Each scene shows the same named points in several views. A view is turned or mirrored, and shifted as a whole, has a little noise and may leave points out.

Scene 1
View 1
z_276: [-10   9  -4  -4   4   0  13   1   0   2 -13   2   4 -13  10 -17   2 -13
  12   1   3  -1 -14 -10 -19  -5   1  -1  -4  -5   0  -3   4   2   7   3
   5   5   6   3 -19   7 -11   1  11   1  -4  -2  -3   7   3   0   6  -7
  -2   7  -5]
z_662: [ -9  -3  -8   5   4   4   4   8  -7 -19 -25 -11  11  -2   9 -20   2 -16
   0   7  -7   8 -18 -11 -22 -10  15 -12  -9   1  -3  -6  -1   6  18   4
  18  13  -7   3 -20   3 -11  11   2   0   3   8 -12  15   8   0  -1   3
  -1  14  -5]
z_871: [-11  -1  -5  -3  -3   4  21  -1  10  21  -3   5  12 -21   8 -24  16 -10
  29  -1   1 -14 -19  -8 -21  -5 -11   5  -5 -17  -8 -10  -3   0   7  11
   9   4   9   7 -22   8 -20  -3  25   5  -5  -5   3   7  12   3   4  -8
  -3   4  -1]
z_282: [ -9   4  -6   5   3   1  11   6  -1  -4  -6  -7  12   1   7 -18  13 -14
   4   5  -1   1 -11  -3 -12  -8   9   1   1 -10  -6  -8  -6   7   7   4
   8   7  -5   1 -18   6 -14   2   7   3  -4   3  -3   6   7   2  13  -5
  -6  10 -10]
z_23: [ -8  20  -3  -4   8  -4  11   4  -5  -4  -6   1  -1  -2   8  -9   0 -14
  -1   3   5   4  -8  -5 -11  -4   9   3   2  -2   2   0   6   5   2  -3
  -5   2   4  -2 -15   8  -5  -1   2   0  -7  -2  -3   2  -3   0  18  -8
  -5   8 -11]
z_124: [ -9  28   1  -8   8  -7  15   1  -1   8   3   7  -4  -6   9  -8   4 -13
   3   1  11  -1  -6  -2  -6  -1   3  11   6  -6   3   0   5   4  -4  -4
 -12  -4  10  -1 -14  11  -6  -7   6   3 -11  -7   2  -3  -5   1  24 -14
  -6   4 -12]
z_309: [-11  -7  -7   5  -3   5  17   3   6   9  -5  -5  20 -10   6 -25  21 -12
  21   4  -3  -9 -17  -6 -17  -8  -3   2  -3 -19 -11 -12 -10   4   9  12
  16   9  -2   5 -23   5 -22   1  19   6  -3   2   1   9  15   5   5  -4
  -6   8  -4]
z_237: [ -7  34   2  -6  13  -9  13   4  -5  -2   6   4  -7   5   8  -2   2 -13
  -9   3  12   3  -1   3   0   0  12  12  11  -3   6   3   7   6  -7  -7
 -17  -4   5  -4 -13  11  -2  -7  -3   2 -12  -5   0  -6  -9   0  33 -16
  -9   6 -17]
z_809: [ -8  26   0  -8  10  -7  10   2  -7  -4 -10   5  -7  -8  11  -9  -9 -13
   0   1   9   6  -9  -8 -14  -3   8   1   1   5   7   4  12   2   2  -6
  -8   0   9  -1 -15   9   0  -1   1   1  -6  -5  -5   1  -6  -1  15 -10
  -3   7 -10]
z_866: [ -8  15  -2   2   6  -1  13   5  -1  -1   3  -2   7   2   6 -12  13 -14
   0   5   5   0  -7   1  -5  -5   9   8   7 -11  -3  -5  -4   7   1   0
  -2   2  -2  -1 -17   8 -12  -3   3   3  -8   0   0   0   1   3  22 -10
  -8   8 -14]
z_352: [ -8  30  -1 -10  13  -8   7   3 -10  -9 -12   4 -12  -7  13  -6 -14 -14
  -6   2   9   9  -8  -8 -13  -2  12  -1  -1   9   9   6  16   3   2  -9
 -10   0   9  -3 -12   9   3   0  -3   0  -6  -4  -6   1  -9  -3  17 -10
  -3   8 -10]
z_466: [ -8  11  -4  -2   3   0  17   2   4   9   1   1   8  -8   7 -16  13 -12
  12   2   3  -5 -11  -4 -12  -4   0   8   3 -13  -4  -6  -3   4   2   4
   2   3   4   2 -18   8 -14  -4  12   3  -8  -3   1   1   5   2  14  -9
  -7   6  -8]
z_777: [ -8  16  -2   2   4  -3  16   4   3   5   9  -2   6   5   5 -12  18 -14
   3   5   6  -2  -4   4  -1  -5   6  13  11 -16  -5  -6  -7   7  -3   1
  -5   0  -1  -1 -17   8 -14  -6   5   4 -11  -1   2  -3   3   3  26 -13
 -10   7 -15]
z_215: [ -6  24  -2   1  13  -6   3   8 -12 -23  -8  -9  -1  12   8  -5   0 -16
 -20   8   5  15  -4   1  -3  -6  23   1   7   4   3   1   3  10   4  -9
  -5   3  -7  -5 -14   7  -1   3 -11  -1  -5   4  -9   0  -6   0  25  -8
  -8  13 -17]
z_592: [ -8  11  -4   7   5   0  14   6  -1  -6   7  -9  12  12   4 -13  22 -15
  -6   8   2   2  -5   5   0  -6  13   9  11 -14  -8  -7 -12  10   2   1
   0   4  -9  -3 -19   7 -15  -2   0   4  -8   5  -1  -1   4   4  26  -9
 -11  10 -16]
z_349: [ -9   7  -4  -3   3   1  15   1   2   7  -9   1   6 -13   8 -19   6 -12
  15   2   2  -4 -16  -9 -17  -5  -1   1  -3  -8  -4  -5   1   1   7   4
   5   5   7   3 -19   7 -13   0  14   3  -4  -2  -1   6   6   1   7  -6
  -2   7  -5]
z_534: [ -7  17  -2   4   7  -3  10   6  -3  -8   1  -6   7   9   6 -10  14 -15
  -7   7   3   4  -5   2  -4  -5  14   6   8  -8  -4  -4  -5   9   1  -2
  -3   3  -5  -1 -16   7 -11  -1  -1   2  -8   3  -3  -1   1   2  24  -9
  -9  10 -15]
View 2
z_534: [  3   1  -7   6   0   3   3 -12   4  18  -3  -8  -1  -5   8  -9   0  -5
   3   7   8   3 -10   8  -5 -23  -5  -5  -4  -1   4  17  -9  -2  -4  -5
  -2   0  -5   3   5  -5   0  10  -1   4   8   4   2 -16   6   4  -1  -8
   0   7  -7]
z_871: [ -1  -3  -2   9  27   5  -9  -8   0  13   2   7   3  -1  -8 -16  -7  12
  -6   1   0   2 -14  -9  -4   0  -1 -14  10   3  19  24  -1   1 -17  11
  -1   5  15   9  -6 -11  25  -7  15   1   4 -13   3  -1 -28  -1  12 -17
 -17  -1  12]
z_349: [  1  -3  -1   4  17   6  -4  -6  -2  12   2   1   4  -3  -5 -11  -2   8
  -6   2   1   4  -6  -7  -2  -6   1  -9   4   1  15  14  -6   0  -9  10
  -1   3   9   9  -6 -10  20  -5   8   7   7  -9   3  -6 -19   1   4 -10
  -5  -2   2]
z_215: [ 10   0  -6   2 -15   5   9  -6  -5  12   1 -14   3  -8   6  -5   5  -6
   1   7   5   5  -2   5  -1 -26  -3  -2 -12  -3  -2  -5 -15  -6   8  -4
  -2  -1  -8  -1   1  -7  -2   3 -10  15  10   7   2 -18  15   5 -10   8
  20   9 -16]
z_466: [  3  -3  -7   8  12   2  -2 -10   0  14   0   0   2  -3  -1 -14  -6   4
  -1   3   2   1 -15  -1  -2 -11  -4 -11   2   0  11  18  -6  -1  -8   2
  -3   4   5   4  -3  -9  14  -1   6   3   5  -6   2  -6 -10   2   7 -10
  -6   5   2]
z_237: [ 13  -2 -18  15  -9  -4  11 -10  -4  13  -3  -6   4  -8   9 -15  -7  -7
  11   5  -2  -2 -26  11   4 -25  -9  -9 -11  -2  -1   2 -11  -4   5 -13
  -7   6  -2  -7  -1 -10   3   2  -7   7  -1   3  -2 -10  15   9   4   4
  10  20  -7]
z_777: [  3   0 -10  11   6  -1   3 -14   5  17  -5  -4  -2  -4   8 -13  -5  -4
   4   5   8   1 -19   8  -3 -20  -7  -9  -2   0   5  22  -8  -1  -7  -5
  -5   2  -1   2   4  -7   4   7   2   0   5   0   1 -11   2   5   5 -11
  -4  10  -1]
z_592: [  0   2  -6   5   3   3   2 -13   8  20  -2 -10  -3  -5   8  -8   1  -6
   1   8  12   4  -8   7  -7 -23  -5  -4  -3  -2   4  23  -9  -2  -7  -4
   0  -1  -6   6   7  -3  -1  12   0   2  10   5   3 -17   6   4  -1 -13
  -3   4  -7]
z_23: [  8  -3  -6   8  -1   4   6  -6  -6  10   1  -5   4  -7   1 -12  -1   1
   1   4  -1   2 -11   0   1 -16  -3  -8  -5  -1   6   1 -10  -5   2  -1
  -4   3   2   0  -5 -10  10  -3  -2  11   5  -2   2  -9  -1   4   0   2
  10   8  -6]
z_662: [  0   1  10  -9   6  14  -4   1  -3   9   7  -8   2  -3  -7  -1  12   7
 -17   5   5  12  18 -14  -7 -11   7   2   1  -1  11   1  -9  -3  -3  17
   5  -4   2  15  -5  -6  12  -2   2  17  17  -1   7 -15 -15  -4 -13  -2
  12 -12 -11]
z_309: [ -5  -1   3   0  24   7 -10  -9   5  16   2   2  -1  -1  -5  -9  -1   9
 -10   3   8   6  -2  -8  -8  -5   2  -9  10   2  17  27  -4   1 -17  13
   2  -1   7  15   0  -7  19   3  13   1  11  -8   6  -7 -24  -3   5 -22
 -14  -7   4]
z_352: [ 16  -5 -10   9 -10   4   9  -1 -14   4   4  -5  11 -10  -2 -12  -2   2
   2   2  -9   0 -13  -2   8 -16  -3  -7  -9  -1   3 -15 -13  -6  10  -3
  -5   6   3  -4 -10 -14  13 -12  -7  20   2  -2   0  -7   3   5  -1  14
  22  14  -9]
z_809: [ 14  -4  -9   9  -5   2   7  -3 -11   5   3  -4   8  -8  -1 -13  -2   2
   1   3  -7   0 -14  -3   5 -14  -3  -8  -6  -1   5  -8 -10  -4   7  -1
  -5   5   5  -2  -9 -12  13  -9  -3  16   3  -3   0  -6   0   4   0   8
  14  12  -5]
z_124: [ 11  -4 -14  15   0  -2   6  -9  -5  11  -2  -1   6  -6   4 -18  -9  -1
   7   2  -3  -3 -27   6   4 -16  -7 -12  -4   0   5   7  -9  -2   1  -7
  -7   8   4  -5  -5 -13  12  -4   0   7  -2  -4   0  -5   2   7   8   0
   3  17  -1]
View 3
z_866: [  2   2  -1 -10  12   0   0   5   2  -1   3   0  13  -4   7  -3   6   5
   1  -2  -9  -1  -6   6  -5   0   4   0   1   8   3  -3   8  12   7  -8
  -1   1   0   6   8  -6   7   4  -3   2  -3  -4   8   0  11   3  -6   9
   0  -5  -7]
z_809: [ 16   4  -2 -10  13   0   0  11  -2 -15  -1  -4  17   2   0  12  14  -1
  -7   0  -8  -2   0   1 -10   7 -12 -10  12   9  12  -1  -8  18  24 -11
   2  -2   9   1   4  -4   0   3 -10   0 -10   1   1  11   0   0  -4   2
   2  -4  -8]
z_592: [ -3   1  -1 -16  13   0  -1   2   7   4   3   1  11  -7   8 -11   4  12
   0  -4  -9   1  -8   6  -2  -3  12   4  -2   6  -2  -1  16   6   2  -5
  -4   2  -3   9   6  -7   7   3   2   5  -2  -4   9  -3  14   7  -9   9
  -1  -4  -9]
z_276: [ 12   4  -4  -3   4   2   0   3 -15   4  -8   6   9   1  -4  17   3  -6
   0   4  -2  -4   0   8 -12  -1  -3   2  10   8   4  -7  -1  22  13 -16
  -3  -1  14   2  10   0   5  -1  -6  -3  -7  -2   9  11   7  -5   2  12
   1  -3  -8]
z_23: [ 11   3  -2 -11  12   1   0   8   0  -8  -1  -2  15   1   1   7  10   2
  -4   0  -7  -2  -3   2  -8   4  -5  -5   8   8   7  -1   0  14  18  -9
   0  -1   5   2   4  -4   1   2  -6   2  -7  -1   3   7   4   2  -4   5
   0  -5  -8]
z_534: [ -1   1  -1 -15  14  -1  -1   5   7  -2   3   0  13  -6   7  -9   7  11
  -2  -3 -10   1  -7   4  -3   1   7  -1  -1   6   1  -1  12   9   6  -7
  -2   1  -3   8   6  -6   6   3   1   3  -3  -4   7  -2  12   7  -9   8
   0  -5  -7]
z_309: [  2   4  -5   1  -1   3   0  -7 -20  23 -12  14   3  -3  -4   9  -9  -4
   8   4  -1  -3  -1  16 -10 -10  11  19   4   7  -4 -13  12  21  -4 -17
  -9   2  12   6  16   0  11  -2   0  -5  -2  -6  19   4  18  -6   2  22
  -2   0 -10]
z_871: [  7   5  -7  12  -1   2  -3  -1 -26  15  -8  14   5   1  -1  13  -9 -15
  12   3  -4  -7  -3  16 -12  -5   2  13   5  10   8 -18   4  28  -2 -23
  -6   1  15   3  24   0  12   3  -5 -10  -3  -8  18   4  15 -11   6  25
   0  -5  -6]
z_352: [ 18   4  -1 -14  13   1   0  14   2 -21   0  -6  18   3   0  16  17   1
 -10   1  -8  -3   2  -1 -10   9 -15 -15  14   9  14   3  -9  17  31  -9
   5  -3   9   0  -1  -4  -1   4 -11   1 -12   3  -4  15  -3   3  -5  -2
   3  -5 -10]
z_662: [  9   1   0 -20   2   7   6  -7  -9  14 -20  11   6  -1 -17  20   3   9
  -9  10   6   1  10   8 -13  -9   9  13  16   4 -13   1   6  12  17  -5
  -8  -5  16   1  -8   8   2 -12   1   4 -10   3  10  18   9   3  -2   5
  -1   6 -19]
z_282: [  3   2  -3 -12   7   2   1  -1  -5   9  -7   7   8  -3  -1   5   2   6
  -1   2  -4  -1  -1   9  -7  -4   9   9   5   6  -4  -4  10  13   7 -10
  -6   0   6   5   5  -1   6  -2   1   1  -5  -3  12   5  12   2  -2  11
   0  -1 -11]
z_349: [ 11   3  -4   0   4   2  -2   2 -15   6  -8   7   9   1  -3  14  -1  -7
   3   4  -4  -3  -1   9 -12  -2  -2   5   9  10   4  -9   0  22  10 -17
  -4   0  13   2  13   0   7   0  -5  -4  -6  -3  11   8  10  -6   1  14
   0  -3  -9]
z_777: [  1   2  -2  -6  13  -3  -3   6   3  -1   6   0  12  -5  11  -9   4   4
   4  -5 -14  -1  -9   6  -3   1   5  -1  -4   8   7  -5  10  13   2 -11
  -2   3  -2   8  14  -9   8   6  -2   0  -1  -7   8  -4  13   2  -7  12
   1  -7  -5]
View 4
z_276: [  6   5  -3  -6   0   3  11   2  -1  -9  13  -9   5   7  -4 -10  -2  -3
   8   1  13  -5  -3   1   7   8   2   3  18 -12   6  10   0   8  -7  16
  -5   2   6  -4  -1  -4  -7   2  16   3  -5   8  -9  -2  13 -11  -9  -8
   8  -5  16]
z_871: [  8   3   9  -6   3  17  13  -4  -4  -4  16  -4   1  14 -17 -11   8   2
  -4  -2  17  -4  -6   3  14  19  11  -5  16 -17  14  10  -3   2  -8  19
  -6  -7   5  -1   0   9  -3  11  17  12  -7  23  -4  -9  30 -16  -7  -9
  14 -16   8]
z_237: [  2  15  -1  13  -1  -9   7   0  17  -6  12 -10   7   0  17  10  -9   5
  10  13   9 -11  26  11   0   0 -10   8   8  -4   2 -14 -15   9  -9  -3
   3  15  -2  -6  -1   4  -8 -17  12  -9  -2  -2   6   1  -2   0  -3   0
   1   8  11]
z_534: [  7   3   3   6 -12   1   8   0   2   7   8  -9  -4  -4   3   9   0   3
   0  11   5  -5  20  14   1   5  -4   5   7  -6  -1  -7  -3  14  -4   3
  10   9   1   4  -1  -6  -4  -8   8  -2   4  10  -3  -7   6   0 -11   6
   3   5   8]
z_592: [  8   1   5   4 -14   4   8   0   0  11   5  -8  -7  -4  -1  12   2   2
  -4  11   4  -3  22  16   4   7  -4   4   6  -6  -1  -7  -2  15  -3   4
  12   7   1   9  -1  -8  -3  -6   7   0   4  15  -3  -9   9   0 -13   8
   4   4   7]
z_866: [  7   5   3   4  -8   2   9   0   4   2   9  -9  -1  -1   2   5  -2   2
   1   8   8  -5  15  12   5   6  -2   4  10  -8   2  -4  -4  12  -6   5
   6   7   0   2  -2  -3  -5  -6  10  -2   1  11  -2  -6  10  -2 -10   3
   4   2   9]
z_124: [  4  14   2  10   4  -3  10  -2  14  -9  15  -9   8   6  10   2  -5   5
   8   9  13  -9  17   7   5   5  -4   4   9  -8   6  -6 -14   5 -10   3
  -1  10  -1  -8  -1   9  -7  -9  16  -4  -6   4   4   0   6  -5  -2  -6
   5   0   9]
z_282: [  8  -2   1  -4 -11   6   9   2  -6   3   7  -9  -4   0  -6  -1   2  -4
   0   4   7  -2   6   9   5   8   0   3  12 -11   2   6   4  15  -3  13
   6   3   4   4  -2 -10  -5   0  10   3   2  14 -10  -7  13  -5 -14   3
   5   0  11]
z_809: [  3  12  -9   1   3  -8   8   5  10 -15  13 -12  12   2  12  -5  -9  -3
  18   6  12 -10   7   2   1   0  -7   8  15  -8   1   3  -6  10  -9   8
  -4  13   3 -10  -1  -3 -12 -10  17  -6  -5  -5  -5   3   1  -6  -6  -7
   2   4  19]
z_23: [ 5  8 -2  3 -2 -1  9  1  6 -5 12 -9  4  2  5  0 -4  0  7  7 10 -7 10  7
  3  4 -3  5 13 -8  3  0 -4 10 -8  8  0  9  2 -4 -1 -1 -8 -6 14 -3 -2  5
 -4 -2  7 -5 -8 -3  4  2 13]
z_777: [  7   6   7   9  -6   4  11  -4   5   5  10  -8  -3   0   1  10   0   5
  -3  10   8  -6  21  14   5   9  -2   3   6  -6   5 -10  -8  10  -6   2
   6   5   0   2  -2   4  -3  -5  10   1   0  14   2  -7  10  -2  -8   3
   6   0   5]
z_466: [  8   5   5   2  -2   7  11  -2   2  -2  13  -6   0   6  -5  -2   2   2
   0   5  12  -5   8   8   7  11   3   0  12 -11   7   0  -5   7  -8  11
   1   2   2  -1  -1   3  -5   0  14   4  -4  15  -3  -6  17  -8  -8  -3
   9  -6   8]
z_215: [  4   5 -11   3 -12 -10   5   7   5  -1   5 -13   2  -9  14   7 -11  -5
  13  13   0  -7  18  10  -4  -5 -14  12  10  -4  -7  -2   2  22  -4   5
   7  17   3   0  -2 -18 -11 -16   7 -10   5  -5  -9   1  -7   3 -13   6
  -4  15  19]
z_662: [  8  -6 -13 -16 -15   4   9  10 -14  -1   5 -11  -1  -3  -9 -12  -2 -14
   9   0   4  -1 -11   3   2   4  -2   6  19 -14  -3  22  17  22  -2  23
   1   4  10   4  -3 -28 -10   1   9   2   3   6 -24  -4  10  -8 -22   0
   4   2  23]
z_309: [ 11  -2   7  -8  -8  17  12  -1 -11   5  10  -5  -6   6 -19  -8   9  -2
  -7  -1  12  -2  -3   7  10  17   9  -3  15 -15   8  10   4   9  -4  19
   1  -6   4   6   1  -3  -1  10  12  11  -2  24  -9 -12  28 -11 -14  -1
  12 -12   7]
z_352: [  0  13 -13   2   2 -13   6   6  12 -16  13 -12  12   1  17  -6 -11  -3
  21   7  10 -11   7   2  -2  -3 -10  10  15  -8   1   4  -5  12 -10   8
  -4  16   4 -11  -2  -5 -13 -12  16 -10  -5 -11  -5   6  -4  -4  -7  -8
   0   8  21]

In a view up to two points have been moved. Name them for each view, in the order of its rows, or write none.
view 1 | z_534
view 2 | z_349
view 3 | none
view 4 | z_23
